Points, in no order, along strands that fork and pass close to each other.
Points whose rows are less than 8.57 apart are linked; no others are. Some points are linked to none.
q559: [ 0.28 -2.60  1.31  2.30 -1.77 -3.88 -0.19 -0.64 -0.26 -4.88 -0.24  4.13
 -0.15  1.71  0.95 -0.33  2.13 -3.56  1.59 -2.50  1.73 -2.76]
q205: [ 0.21 -3.96 -3.06 -4.29 -1.46  2.02 -0.33  5.46  0.77  3.53 -2.65 -3.00
  1.44 -2.02 -0.69 -1.32  1.84 -2.46 -4.80  0.55  2.55  2.13]
q856: [ 0.48  1.86  2.19 -2.21 -1.11  0.94 -0.11 -4.06  5.45  1.18 -0.01  1.42
  2.83  0.65 -1.52 -1.88  5.76  0.58  0.35  2.57  0.83  4.70]
q497: [ 2.36  1.22  0.28 -3.68 -2.30 -1.48  0.87 -0.16 -0.39  4.41 -1.30  0.14
 -0.63 -1.85 -0.65  0.27 -1.57  0.36 -2.86 -0.45  4.52 -1.85]
q57: [ 2.68 -1.40  2.99  2.62  0.19  2.43 -1.37  5.75 -0.69 -0.90 -4.42 -6.85
  3.28 -1.15  1.79  2.09 -1.51 -1.48 -2.68 -3.04 -1.02 -1.60]
q30: [-0.85  1.56  3.12  3.63  3.82 -0.39 -0.06 -1.51 -2.77  0.45  0.26 -0.59
  1.98  1.35 -0.91 -0.13  0.17  2.51 -0.46 -2.77 -1.81 -3.68]
q836: [-0.38  0.86 -1.67 -0.11  0.28  0.87  3.40 -1.57 -0.53  2.41  2.89  1.93
 -1.15 -0.71 -0.43 -0.63  0.23  0.71  1.64 -1.83 -3.08 -0.62]
q391: [ 2.40  0.29  1.24  4.48 -0.96  2.34 -2.40  3.51 -3.46 -0.50 -1.69 -3.94
  2.50  0.44  2.05  3.00  0.03  0.16 -1.52 -4.87 -0.87 -0.87]
q789: [-0.19 -2.68  3.09  0.24 -3.56 -2.22  2.52 -2.01 -3.51  0.41 -0.91  0.29
 -1.41  3.63  2.94  0.98 -0.66 -0.52  0.61 -3.13 -1.12 -1.54]
q188: [ 1.85  0.99 -1.73 -1.14 -1.09 -1.56 -1.02 -1.58  0.97  3.69  1.33 -0.12
 -3.01  0.96 -2.06  0.12 -0.06  1.76  0.15  1.46  2.97 -2.90]
q793: [-2.30 -1.68 -1.99  0.26  4.43  0.26 -1.54 -1.65 -0.31 -0.74  2.72 -1.02
 -4.57  0.36 -1.22 -0.96 -0.82  0.38  1.90  3.51 -0.94  0.62]
q926: [-2.12 -1.15 -0.20  3.89  1.52 -3.93  0.66 -0.26  2.59 -5.05 -0.20  0.34
 -4.31  1.87 -0.74 -1.62 -0.91 -0.25  1.87 -1.45 -2.54 -5.06]
q910: [ 2.90 -1.26 -2.30 -0.31  5.18 -0.01  1.79 -0.17  1.35  0.63 -0.56 -2.13
 -1.34  0.49 -0.38 -7.70 -6.27 -2.85  1.83  5.21  1.11  0.86]
q684: [-2.39 -0.39 -1.12 -1.17 -3.27 -0.16 -0.06 -7.22  5.89 -0.33  1.62 -0.57
  0.03  1.80  0.56 -1.52  1.29  1.38  2.52  4.38 -0.32  4.33]
q293: [ 2.20  2.00 -1.87 -3.36 -1.34 -1.07 -0.56 -2.57  1.68 -1.31  0.97  0.31
 -2.77 -0.98 -2.49 -3.95 -1.43  3.91  2.81  3.59  3.52  4.30]
q561: [ 0.44 -0.41  1.29 -0.43  1.75  1.45  0.76  5.31 -2.62  3.22 -1.61 -2.76
  2.56 -1.83 -0.30  1.23  2.00 -1.93 -2.14 -0.71  4.28  0.07]
q956: [-2.09  2.10  3.65  2.47 -2.45 -5.04 -2.39 -0.05 -3.57 -3.78  0.18 -1.16
  1.84  3.74  1.11 -0.90  1.91 -2.03 -1.90 -4.24  1.15  0.53]
q186: [-3.27 -0.51 -1.32 -4.06 -0.49  0.96  0.33  4.08  0.07  2.17 -3.44 -2.03
  1.38 -1.92  1.62  4.48 -2.29 -3.03 -3.18 -0.64  0.00 -0.64]
q828: [-0.70  2.55  2.50  5.93 -1.10 -2.93 -0.83  0.78 -1.99 -4.20 -0.30 -1.34
  3.77  0.99  2.95 -0.02  0.68 -0.66 -1.93 -5.88  0.50 -1.96]
q762: [ 0.61  3.20 -0.91  3.51  0.34 -0.63 -3.93  1.94 -0.21 -1.80 -0.02 -0.97
  1.72 -4.46  2.24  2.97 -1.00 -1.92 -0.31 -3.00  2.59 -2.67]
q155: [ 2.27  3.45 -0.48 -0.81  1.11  1.97  0.20 -1.93 -0.89 -1.34 -3.52  1.49
  0.63 -1.08 -0.89  2.97  2.32  0.30 -0.64 -0.71  0.52  3.81]
q506: [-3.26 -1.86  2.01  3.41 -1.13 -2.07  1.50 -0.27 -2.53 -3.97  3.88  1.43
 -2.62  1.31  2.02 -2.93 -1.52  0.37 -1.78 -3.24 -2.17 -4.66]
q509: [-3.95 -0.50  0.90  2.00 -6.77  0.94 -1.44 -5.07  5.07  0.12  0.40 -0.67
  0.11  0.34  2.33 -1.96  2.08  1.00  0.66  2.21  1.28  5.57]
q964: [ 1.81 -2.99  2.92 -1.85 -3.44 -0.67  2.12 -1.84 -3.32  4.14 -0.78  0.65
 -1.44 -0.03  2.35  1.36 -2.53  1.14  0.63 -0.81 -0.01  0.09]
q899: [ 0.40 -0.73  0.36  0.74  5.55  2.46  0.39  2.08 -1.08 -4.69  1.50  1.27
 -3.63  1.21 -2.43 -3.40 -1.68 -1.59  0.25  3.29 -1.28 -2.28]
q275: [-1.89  1.24 -2.58  3.90  2.42 -2.29  2.51 -1.72 -0.17 -4.20 -0.06 -1.19
 -3.76  3.90 -0.97 -3.25 -1.18 -0.36  0.12 -1.19 -1.63 -3.72]
q27: [-1.23  1.09 -1.52  0.77 -0.98  1.08 -0.94  1.22  0.01 -2.89  2.85  1.85
 -3.03  0.46 -0.90  2.05 -2.79  0.84  0.35 -1.24 -3.80 -4.00]
q923: [-1.91 -2.04  0.57 -1.39 -1.02  3.27  1.28  0.43  1.47 -0.37  4.30 -1.55
 -2.02  2.74 -0.02 -4.70 -1.96  3.43  0.00  6.34 -2.76  4.16]
q972: [-1.10  0.36  1.69 -0.27  0.34 -0.94  3.62  0.92  4.40  2.28  0.79  1.57
  0.49 -0.33 -0.50 -0.12  1.75  4.62  0.99  2.98 -0.38  0.59]
q634: [ 0.53 -5.87 -0.50 -0.58  2.01  2.87 -0.60  3.66 -1.48 -2.96 -4.97 -2.04
  4.22 -1.28  0.99  2.39  0.85 -4.84 -3.18 -1.84 -0.83 -1.45]
q908: [ 0.35 -2.44 -3.06 -0.81  5.03 -0.32 -0.25 -0.93  0.23  1.50  1.43 -2.06
 -0.87  0.83 -0.44 -6.26 -4.09 -2.09  3.70  6.01 -0.87  3.30]
q91: [ 1.93 -0.85  0.28 -3.66  2.76  1.16 -0.11 -0.02  1.76  0.96  0.70 -2.86
 -3.41  3.56 -2.65 -3.41 -2.84  0.77  4.17  4.93 -4.48  0.58]
q876: [ 1.64  0.23  0.30  0.98 -0.50  1.09  2.00  4.87 -2.59 -4.39 -5.71 -3.45
  4.73  1.39  0.85  0.15 -0.25 -4.55 -3.14 -4.46  2.04 -0.21]
q26: [ 2.27 -3.86 -0.53  2.67  1.00  3.14 -0.33  5.37 -0.44 -2.39 -1.79 -0.73
  5.85 -1.10  2.72  4.00 -1.60 -2.75 -2.87 -0.94 -0.42 -1.03]
q31: [-0.19 -0.50 -2.36  3.87 -1.70 -1.40  2.67  2.61 -0.74 -1.74 -2.24  2.76
  0.90 -2.00  2.37  0.28  0.78 -1.69  1.15 -5.21  0.25  0.44]
q136: [-1.32  4.69 -0.27  0.46  2.87 -0.39 -0.06  2.17 -0.31 -3.15 -0.78 -1.06
 -4.16  0.37 -2.03  1.82 -0.67  2.16  3.15 -0.41 -0.32 -1.45]
q720: [-0.67 -0.38 -2.04  0.13 -1.42  0.61 -0.96 -1.13  2.24  2.28  0.59  2.92
  1.04 -1.28  0.74  1.37  2.31  0.88 -2.59  3.65  2.53  2.03]
q4: [ 2.33 -0.38  0.40 -1.01  2.35 -0.56  1.78 -4.25 -3.84 -0.47 -0.78  1.49
 -1.03  2.51 -0.63  0.52  1.72 -1.45  2.37 -0.06  3.57  1.06]
q459: [-1.72 -1.08  3.47  2.21 -3.63 -2.25  2.29 -0.05 -3.99 -0.24  1.27 -0.24
 -1.27  0.45  2.97  0.27 -0.88 -0.74 -1.40 -4.84 -0.71 -3.51]
q75: [ 1.26  4.56 -0.65 -1.69  0.39 -1.50 -1.87 -1.90  2.78  0.62  0.53  0.84
 -1.00 -3.20 -2.83 -2.99  1.26  3.29  0.77  1.42  2.92  2.79]
q872: [ 1.12 -1.72  0.84 -2.47  0.17 -1.47  2.32 -3.72  3.09  1.71 -2.59  2.20
  0.27  1.26  0.12  1.04  1.17  4.12  2.18  3.87  0.41  2.04]
q682: [ 2.24 -2.97 -2.16  1.78 -1.65 -0.55 -5.31  0.94 -1.35  1.03 -1.45  4.21
  0.95 -0.27 -0.35  1.18  0.40 -2.36  0.37 -3.50  0.54 -2.17]
q301: [-3.05  0.63  1.53 -0.05 -2.52  3.45  1.78  0.79  0.53  1.00  5.38 -0.10
 -0.25  1.71  0.16 -1.11  1.66  3.39 -1.82  4.11 -2.13  2.98]
q353: [-1.11 -0.12 -2.43  1.85  3.28 -0.86  4.38 -0.19 -1.83 -4.09  0.88 -1.14
 -3.82  4.60 -0.75 -5.12 -3.92 -2.43  0.02  0.71 -0.45 -2.78]
q25: [ 0.40 -3.36  2.35 -1.76  4.86  4.19  1.52  0.83 -2.34 -2.78  3.36  1.32
 -2.70  1.14 -1.59 -4.50 -1.80 -0.87  0.11  4.85 -2.49 -0.08]
q442: [-2.61  2.81  1.07  1.03  1.29  1.71  0.52  3.35  0.16  2.16  4.55 -1.21
 -0.50 -1.26  0.04  3.91  0.32  3.47 -0.73  1.15 -2.04 -2.82]
q261: [-2.39  0.09 -1.16  2.20  2.62  0.11 -1.44  4.98 -0.48  1.39 -2.88 -1.01
  4.46 -3.49  1.61  3.43 -2.01  2.57 -2.34  0.11  2.28  0.43]
q765: [-0.53 -2.29  0.38 -5.61 -3.16 -0.62  1.26 -1.16 -0.67  4.45 -0.53 -0.60
 -0.30 -1.57  2.21  3.67 -1.12 -3.42 -1.70  2.48  3.45  2.00]
q307: [-0.81 -1.35 -1.14 -0.18  0.15 -2.24 -0.16 -0.77 -1.61  5.21 -0.35  0.44
  0.16 -1.20  1.11  1.99  0.68 -2.11  2.72 -2.59  0.41  0.97]
q902: [-0.34 -1.37 -3.42  1.06 -0.30 -0.31  0.24  3.64  2.23  4.44 -3.46 -1.55
  0.72 -2.20  1.29  2.15  1.95 -1.36 -0.97  0.26  1.25  1.70]
q467: [ 0.94  1.62  0.70  0.12  0.18  0.12 -0.07  4.15 -0.87  2.94  3.18 -1.31
  0.09  1.97 -0.93  2.67  0.39  2.60  0.12 -0.51 -0.43 -4.30]
q40: [ 0.31 -1.22  0.17  2.43 -0.70 -2.51 -1.48 -1.85 -0.14 -0.53 -2.21  1.12
 -2.49 -2.11  0.43 -0.52 -0.72  0.81  0.52 -3.47 -1.94 -3.59]
q986: [-2.34 -0.08 -2.22 -1.30 -0.59 -0.04 -2.87 -6.80  2.32 -0.75  1.71 -1.24
 -2.15  0.01  0.05 -0.98 -0.28  1.28  0.94  4.97 -1.22  4.86]
q540: [-3.93  3.78  2.41  0.82  2.10  1.67 -2.30  2.86  1.18  1.21  5.67 -1.60
  1.69 -0.79 -0.73  2.62  1.37  4.25  0.27  2.94 -2.44  0.68]
q568: [ 0.81  3.54 -0.97  0.37 -1.84  1.92 -1.95  5.24  2.18  1.75  1.77 -1.80
  2.94 -2.31  0.36  3.59  1.91  0.69 -0.15  0.27 -0.28  1.13]
q897: [ 1.40 -3.22 -2.00 -1.37  1.29  2.42 -0.38  6.68 -1.40  1.57 -2.43 -3.18
  2.49 -2.12  0.07  0.14  1.79 -1.89 -4.33  1.03  3.91 -0.66]
q857: [ 0.90 -2.31 -0.84 -2.34 -1.94  3.23  2.16  0.93 -0.92  0.82 -1.70  4.83
  1.16  0.70  1.45  4.10  1.56 -2.08 -1.06  0.46  0.42  3.36]
q317: [ 0.12  1.45 -2.41  4.47 -0.43 -0.20  3.47  1.33 -1.94 -3.52  1.16  1.40
 -1.05  0.59  0.12 -0.92  0.49  0.38  2.03 -4.10 -1.14  0.73]
q512: [ 1.53  1.07  0.31 -0.15 -0.97  0.29  2.59  3.93 -0.62 -1.42 -3.18 -0.60
  3.62  0.98  1.17  1.78 -1.27 -2.16 -4.31 -3.45  2.01 -3.80]
q131: [-0.36  3.75  1.38  0.10  1.37 -0.42 -1.00  2.25 -1.03 -1.52 -2.25 -0.28
 -1.88  1.70 -0.66  5.82  1.58 -0.49  2.65 -1.30  1.25 -1.18]
q443: [-0.08  0.60  1.33  1.74 -2.97 -0.51  2.15 -0.60 -0.82 -3.94 -4.26  0.18
  0.02  2.09  2.25  3.28  1.73 -5.17 -2.24 -3.22 -0.69 -0.77]
q807: [ 2.16 -0.90  0.09 -2.15  1.62  0.72  0.68 -2.55 -2.23  0.36  1.18 -2.52
 -3.36  4.87 -2.82 -2.61 -2.08  0.15  3.11  1.49 -2.24 -2.11]
q784: [ 1.54 -2.54 -0.32 -3.27  0.01  3.19  0.14 -1.29  1.12 -0.19  2.82 -1.19
 -2.83  3.05 -0.99 -4.35 -2.69  0.45  1.65  5.95 -2.91  2.78]
q686: [-2.14 -2.03  1.23 -4.51 -1.04  0.28  1.71 -0.18 -1.75  1.98 -3.55 -1.47
 -1.38 -2.18  2.11  3.40 -1.40 -3.46 -2.82 -0.22  1.86  0.78]
q692: [ 1.73 -3.82 -2.16  1.31 -0.60  1.90 -4.62  2.27 -1.76  2.24 -0.65  2.84
  3.35 -2.36  1.04  1.44  0.95 -3.09 -1.22 -1.48  0.01  0.11]
q349: [ 3.13 -2.95 -0.59 -2.13  0.28  1.81 -1.55  7.18  4.06  1.84 -5.21 -3.86
  3.35 -4.36 -0.23 -0.31  0.55 -0.13 -2.11 -0.03 -1.28 -0.20]
q928: [-1.88  1.07  3.20  2.27 -1.70 -4.66  0.60 -2.88 -3.70 -2.85  1.39 -0.86
 -0.45  5.61  1.39 -3.70  0.70 -0.82 -0.02 -4.80 -1.22 -0.40]
q970: [-1.48 -1.26 -1.44  1.69  3.91  0.05 -1.75 -1.01 -2.15 -0.67  3.80  0.24
 -2.63 -0.26 -1.48  2.45  2.90 -0.14  0.10  2.84  2.10 -1.00]
q937: [ 1.11  0.54  1.81 -2.64 -2.27  1.90 -2.97  0.81 -0.42  0.66 -0.27  1.47
 -0.83 -1.92 -0.43  4.45  0.34 -2.35 -1.63 -1.64 -1.47 -1.75]
q143: [-1.42 -3.61 -1.46 -4.98 -2.60 -1.95  1.14 -2.37  1.71  3.14 -1.89 -0.56
  1.88 -0.81  2.82  1.80 -0.73 -1.63 -0.89  3.90  4.61  4.28]
q788: [-0.39  0.31 -0.12  2.46  2.67 -0.32 -0.51  0.30 -2.39 -3.31  2.80  0.20
 -3.82 -0.23 -1.33  0.55  2.41 -2.31  0.61  0.02  1.55 -3.20]
q664: [-0.95  0.07  0.24 -3.76  1.49 -0.70  2.77 -2.34  1.09 -1.17  1.45  1.60
 -3.69  0.65 -1.81 -1.31 -4.72  2.54  0.74  2.00 -1.44 -2.78]
q486: [ 2.50 -3.77 -3.18 -1.81  0.80 -2.04 -1.31 -3.79 -0.29 -1.37  0.93 -3.12
 -4.74 -0.44 -0.36 -4.59 -4.63  0.17  4.37  2.59 -0.57 -0.12]
q758: [ 1.04  0.83  0.41  3.18 -0.77 -0.94 -3.32  0.64  0.54 -2.41 -3.14 -0.42
 -0.01 -3.91  0.88  2.34  0.56 -1.92 -1.32 -3.37 -1.24 -3.74]
q635: [-1.61  2.92  1.46 -0.30 -0.14 -0.56 -3.49 -2.44  4.85  0.56  2.14  0.86
  2.21 -2.34 -2.45 -3.18  4.65  1.22  1.39  2.30  1.07  3.13]
q18: [ 2.65 -1.93 -3.01 -0.69 -2.07  1.02 -3.09 -1.32  0.04  1.41 -0.91  5.40
 -0.13  2.01 -1.66  1.40 -0.22 -1.09  0.07 -1.14  0.22 -1.93]
q279: [-0.79 -0.18 -2.69  2.01  1.20 -0.53  4.62 -2.00 -1.92 -1.41  1.21  1.92
 -2.49 -0.54  0.29 -2.27 -1.11  0.42  2.92 -2.94 -3.56  0.79]
q232: [-0.05 -0.42 -1.44 -2.08 -2.21 -1.39 -2.41 -2.85  0.57  4.79  4.50 -1.40
 -1.00  2.04 -1.17 -3.52  0.42  1.98  2.41  1.79  0.67  3.23]
q384: [ 1.74 -1.53  1.05  1.50  0.44 -2.83  0.51 -1.62 -2.48 -2.62 -1.49  3.21
  0.20  3.28 -0.49  0.94  2.39 -2.88  1.46 -2.65  4.86 -1.86]
q253: [ 1.29  2.87  3.02 -0.94 -0.78  0.38  3.85  0.87 -0.71 -2.94 -2.43  2.70
 -1.55  1.20 -1.06  1.14 -1.70  2.02 -0.93 -2.62  0.00 -1.98]
q618: [-1.34 -1.39 -0.55  1.09 -0.99 -2.33  1.61  2.77 -2.14  4.53 -2.84 -2.04
  1.33  0.52  2.38  1.86 -0.59 -2.89  0.46 -4.45  0.78 -2.49]
q786: [ 2.44 -0.40  0.01 -2.02  3.05 -1.30 -2.32 -1.33  1.18 -2.05  0.26 -1.14
 -6.02 -0.59 -3.30 -5.71 -3.44  0.18  3.06  2.15 -0.85 -2.04]
q942: [ 2.26 -3.01 -2.15 -2.59 -2.80  0.53  1.07 -2.90 -0.87  0.67 -0.09  5.01
 -0.41  2.73  0.36  2.40  0.15 -1.76  0.13  0.88  1.51 -0.18]
q694: [-0.82  0.65 -1.72 -4.46  0.78 -1.58 -0.26 -3.85  3.60 -0.08  1.65  1.11
 -0.93  1.91 -1.45 -1.70 -3.75  3.92  0.15  6.07 -0.01 -0.30]
q738: [-2.40  0.60  0.88 -0.18  0.16 -2.20 -4.48 -2.36  5.35  2.98  1.20  0.55
  2.65 -0.14 -2.24 -2.50  3.02  3.08  1.14  3.29 -0.21 -0.18]
q451: [ 0.60 -1.94 -3.97 -0.28  3.87  0.38  3.68 -0.29 -1.49 -3.14  0.11  0.41
 -2.63  3.13 -0.96 -6.61 -5.64 -2.22  1.24  3.07  0.42 -0.42]
q161: [ 2.02  2.11  0.48  2.62 -1.25  2.82 -2.40  4.33 -0.99  0.62 -1.96 -3.90
  0.10 -2.46  0.74  4.50  1.89  0.50 -1.01 -0.95 -0.07  0.95]
q295: [ 0.92  3.58  1.88  1.89 -0.77  1.10  4.25  3.06 -0.69 -1.75 -2.14  0.39
  2.62  1.86  0.47  3.38  0.09  1.23 -1.29 -2.56  0.32 -2.29]
q983: [ 0.16  2.43  0.36 -0.32 -0.18  0.56  3.38  1.00  1.78  3.70 -2.44  1.14
  3.46 -0.98 -0.34  0.05  0.12  3.60 -1.81  0.35  0.73  0.09]
q680: [-0.64 -0.05 -1.75  3.09  4.49  1.89 -0.55  0.62 -1.57 -6.70  2.59  0.93
 -2.87 -0.38 -0.71 -2.21 -0.51 -2.96  0.30  0.45 -1.58 -2.11]
q991: [ 0.20  3.18 -1.47  1.81  2.08  0.02 -4.94  0.53 -0.20  0.08  0.38  1.56
  3.31 -3.37 -0.31  1.35 -0.12  1.18 -0.91 -1.17  0.93 -0.77]
q931: [ 2.05  2.17  1.18 -1.56  0.48  2.64 -1.57  0.00  2.24 -2.35  1.22  0.68
 -3.73 -2.74 -3.37 -1.68  1.26  2.58  1.51  1.85 -3.40  0.09]
q74: [ 0.32 -0.37 -1.19  0.31 -0.53  0.82  0.38 -6.25  1.07  3.31  2.59  0.15
  0.89  2.08 -0.81 -3.49  0.50  3.99 -3.56  3.55 -1.61  0.84]
q592: [-0.46  3.15  1.24  5.28  2.25 -1.48 -1.81  1.00 -2.47 -2.87  0.66 -2.10
  2.77  1.74 -0.54 -0.91 -0.29  1.48  1.12 -5.73 -1.50 -3.00]
q952: [ 1.00  3.61  0.45 -0.18  2.89  0.13 -0.73  1.47  1.72 -0.77 -3.51 -0.30
  1.37 -0.86 -0.82  4.76  2.62 -0.19  1.42 -0.04  0.84  1.74]
q478: [-1.82  3.46 -2.71 -0.53  2.51  0.59 -4.89 -0.79 -0.51 -0.88  1.34  2.16
  0.76 -1.74 -1.51  1.45 -0.87  1.50  1.65 -1.10 -2.24  1.41]
q763: [ 0.79  2.04  0.73 -0.88  1.41 -0.48  1.65 -4.63 -4.20  1.57  0.32 -0.99
 -0.99 -0.09  0.31  1.14  0.11 -0.24 -0.84  0.50  4.52  0.79]
q19: [-0.16 -2.97  2.18  0.40 -2.29 -2.20  2.27 -4.23 -3.67 -3.31  1.96 -1.10
 -2.50  4.27  1.40 -2.93 -1.88 -0.78  1.81 -2.84 -0.87 -0.95]
q777: [-2.42  1.16  0.75  1.09 -4.63  2.47 -0.75 -1.62  2.37  2.42 -1.09 -1.30
  2.07 -0.29  1.33 -0.78  4.14  1.28 -2.23  1.52 -0.35  5.81]
q485: [ 3.26 -0.40  1.73 -0.69  0.35  0.65 -1.05 -2.08 -0.37 -3.79 -1.07  0.62
 -6.50 -2.16 -2.03 -3.29  0.01  1.33  2.09 -0.19 -1.42 -0.59]
q264: [ 2.83 -2.24  0.47  1.22 -0.18  2.60 -0.94  6.16  0.94  1.83 -4.39 -4.55
  2.98 -3.22  0.87  1.54 -1.26  0.12 -4.53 -1.22 -1.88 -1.54]
q925: [ 0.54 -1.32  3.59  2.19 -5.32 -2.10 -0.19  3.41 -0.29 -4.49 -1.52 -1.25
 -0.72  1.23  2.36  1.33  3.42 -4.75 -2.97 -3.52 -0.17 -1.49]
q462: [-2.06  0.33 -2.31 -0.63  1.41  0.41 -4.31 -2.25  0.55  0.40  1.41  0.25
 -1.87  0.28 -1.51 -0.85 -0.29  1.75  2.11  2.71 -3.38  3.58]
q471: [-1.49  2.38  0.79 -1.61  0.38 -0.84  3.97 -2.78  0.13 -2.63 -1.05  1.60
 -3.43  2.29 -0.15  1.22 -3.03  2.72 -0.38 -0.11 -0.87 -2.64]
q447: [-1.59 -0.30 -1.06 -1.66  1.83 -0.25  3.83 -2.81  0.67  3.14  4.47 -1.11
 -2.14 -0.75 -1.28 -3.97 -1.04  0.95  2.31  1.38 -4.30  1.33]
q538: [-0.96  0.76  3.73  0.20 -0.88  3.83  1.65  1.18  0.90  2.14  4.05  1.02
  3.60 -1.15  0.60  1.67  3.50  2.06 -2.30  2.15 -1.51  1.55]
q573: [ 0.24 -0.47 -1.83 -0.43 -2.04  1.91  2.49  0.26 -2.47 -0.33 -3.56  1.77
  1.07  1.68  1.74  3.55  0.95 -4.92 -2.09 -2.46  0.47  0.83]
q276: [-2.35  0.85  0.44 -2.53 -0.01 -0.79 -3.43 -3.49  5.22  0.91  1.13  1.65
  2.38  2.04 -1.89 -2.83 -1.12  4.84  0.35  4.86 -0.13  0.75]
q644: [ 1.25 -2.40  2.46 -0.93 -1.54 -0.50  0.90 -4.34 -2.41  1.84 -1.81  1.65
 -1.02 -1.79  1.76  0.90 -3.74  4.34 -1.03  0.91  0.43  0.53]
q770: [ 0.11 -3.05  0.37  0.79 -0.31  0.58  1.27 -3.20 -0.83  2.29  1.33  3.13
  0.57  1.04  0.77 -1.46 -1.60  5.25 -1.34  2.40 -1.56 -0.12]
q930: [-0.17 -0.73  3.53  1.74 -3.90 -3.97 -3.58  5.52 -0.34 -3.42 -2.98 -2.96
  2.25  2.49  1.92  1.45  1.57 -4.17 -1.80 -4.11 -0.03 -2.17]
q198: [ 0.04  2.00 -2.27  0.34 -0.51  1.44  1.98 -1.11  2.44  1.38  2.16  2.14
  2.37 -1.98 -0.67 -0.86  2.23  0.88  0.37 -0.97 -3.79  1.64]
q698: [-0.14 -1.33 -2.55 -1.36 -0.39 -1.96 -0.86 -0.38 -0.44  3.13  1.97  2.36
  0.43 -0.27 -0.48  0.35  0.53 -0.90  4.92 -1.70  0.81  4.44]
q884: [ 1.33 -0.44 -1.03  3.98 -0.90 -1.41  0.12  2.11  1.14 -3.51 -4.93 -0.14
  2.18 -3.90  1.69  1.42  0.32 -3.63 -0.05 -5.21 -0.20 -0.83]
q662: [-1.01 -1.63 -0.52  1.46  0.02 -1.94  1.80 -0.65 -1.20 -3.04  2.19  3.01
 -4.43 -0.96  0.63  0.91  0.83 -2.56  1.41 -0.56  1.02 -2.32]
q465: [ 0.82  3.67  0.34 -2.08 -0.05  3.44 -0.86 -2.38 -0.88 -0.95  1.45  1.46
 -0.80 -1.94 -1.98  1.54  2.72 -0.37 -0.27  0.65  0.20  3.77]
q303: [-1.45  0.01  1.51 -0.91 -3.02  2.25  0.29  1.26  5.50  2.03 -2.37 -1.62
  5.23 -1.64  0.52 -1.61  4.74 -2.25 -2.00  1.52 -0.48  4.21]
q773: [ 1.83 -0.39 -0.71 -3.97  0.16 -1.32  0.98 -2.01  4.01  2.65 -3.37  3.73
  2.21  0.04 -0.48  1.44 -0.18 -0.06  0.93  1.00  1.93  1.13]
q799: [-3.18  3.57 -0.01  1.76 -1.31  1.59 -4.11  2.97  2.62  0.11  3.98 -0.07
  2.90 -2.00  0.40  2.04  1.99  1.64 -1.14  2.52  0.85  2.87]
q749: [-1.43 -0.69  1.74 -5.37 -2.17 -2.95  0.24 -1.96  4.40  3.35 -2.20  0.75
  3.27 -1.01  0.74  0.81  0.07 -0.56  0.95  2.98  3.08  3.42]
q444: [ 0.86 -2.22 -0.11 -4.31 -1.54 -2.13 -1.87 -3.23  1.32  3.47  2.70  1.87
  0.52  0.72 -0.51  0.21  0.88 -0.82  4.75  1.69  1.52  3.42]
q695: [ 2.40 -0.64 -0.92 -1.50 -0.19 -0.45 -2.19 -3.53 -1.77  3.41  2.02 -1.24
 -3.27  2.46 -2.36 -1.64 -0.14  0.93  1.56  1.67  0.18 -0.27]
q609: [ 1.71  2.48 -0.02  1.92  1.80  1.79  3.70  2.61  0.01  0.97 -2.48  1.54
  4.07 -0.35 -0.25  1.87  0.33  2.96 -0.73 -2.59 -0.32  0.23]
q597: [ 2.48 -3.22  0.87  2.67  0.59  1.52 -1.27  3.67 -0.28  0.71  0.44  1.82
  4.76 -2.91  1.74  2.64  0.93 -0.13 -1.25 -1.51 -1.59 -0.74]
q990: [-0.51  2.82  1.36 -1.55  1.55  1.19  0.98  1.13 -2.70  3.11  1.13 -0.73
  1.21 -1.95  0.05  2.62  2.10 -1.60 -2.01  0.42  4.06  0.66]
q949: [-1.97 -0.40 -1.16 -1.55  3.48 -1.05  0.49 -3.01  0.86  2.02  4.46 -3.63
 -1.52 -0.01 -0.58 -6.51 -0.97 -0.38  3.82  3.90 -3.14  4.24]
q76: [-2.77  0.03  1.52  2.82  3.96 -1.50  1.77 -0.23 -2.94  0.80  0.74  0.99
  1.03 -0.79  1.34  1.68 -0.55  0.86  0.55 -1.60  1.47 -3.07]
q629: [-1.59  1.25 -0.25  2.84 -0.69 -1.84 -0.03  4.23 -1.07  1.98  0.26 -2.30
  0.32  1.09  0.89  3.32  0.40 -0.81  0.83 -4.21  0.70 -3.89]
q78: [-0.84  1.84  0.18 -6.13 -3.34 -1.56 -1.20 -3.20  3.99 -1.88  2.54 -0.38
 -0.33  0.16 -1.79 -2.78 -1.70  3.32  3.89  3.52  2.42  4.19]
q66: [ 3.11  0.29  2.01  0.42 -0.64 -1.35 -1.64 -3.27  0.37 -1.71 -2.78 -0.34
 -4.14  1.25 -1.69 -1.18 -0.08  0.86  1.15 -1.50 -1.90 -3.50]
q950: [-1.04  2.42 -2.60  3.67  3.63 -1.86 -0.91  0.13 -0.70 -1.63  1.24 -1.47
 -1.19  2.19 -2.08 -3.87 -1.59  0.52  2.19 -3.82 -0.66 -3.74]
q473: [-1.45 -1.15  2.12  0.70 -0.51  1.87 -0.70  2.81  0.64  3.60  0.90  0.16
  6.30 -2.69  2.55  0.95  1.95  0.69 -2.79  0.54 -1.47  1.58]
q742: [ 1.47  0.88  0.24 -1.98 -2.65 -0.27  2.82  2.44 -0.01  1.99 -2.52  0.06
 -0.13 -1.26  0.35  0.82 -1.46 -1.60 -3.64 -3.05  4.10 -3.89]
q541: [ 1.82  3.34 -0.26 -2.12  0.19  3.65 -0.01 -2.48  0.76 -1.59  2.30  0.08
 -2.91 -2.72 -2.37 -3.56  1.79  1.35  0.24  1.52 -3.09  4.15]
q250: [-2.91  0.40 -0.25  2.53  1.94  0.11  0.55  2.16 -3.20 -1.11  0.62  1.35
  4.30 -2.76  2.97  3.14 -2.43  0.53 -2.84 -2.57  2.11 -0.93]

A fork is a point with three links. Follow the links from the first point to the second and name the forks in between, in order.
q186, q276: q295
q232, q692: q695, q597
q634, q295: q597, q695, q512
q807, q692: q597
q949, q486: q836, q758, q485

Follow the links from the first point to the second, and from the first to the third. Name the last point that the two ways share.
q807, q186, q75: q295
q793, q956, q786: q758
q682, q972, q444: q695
q198, q793, q66: q758
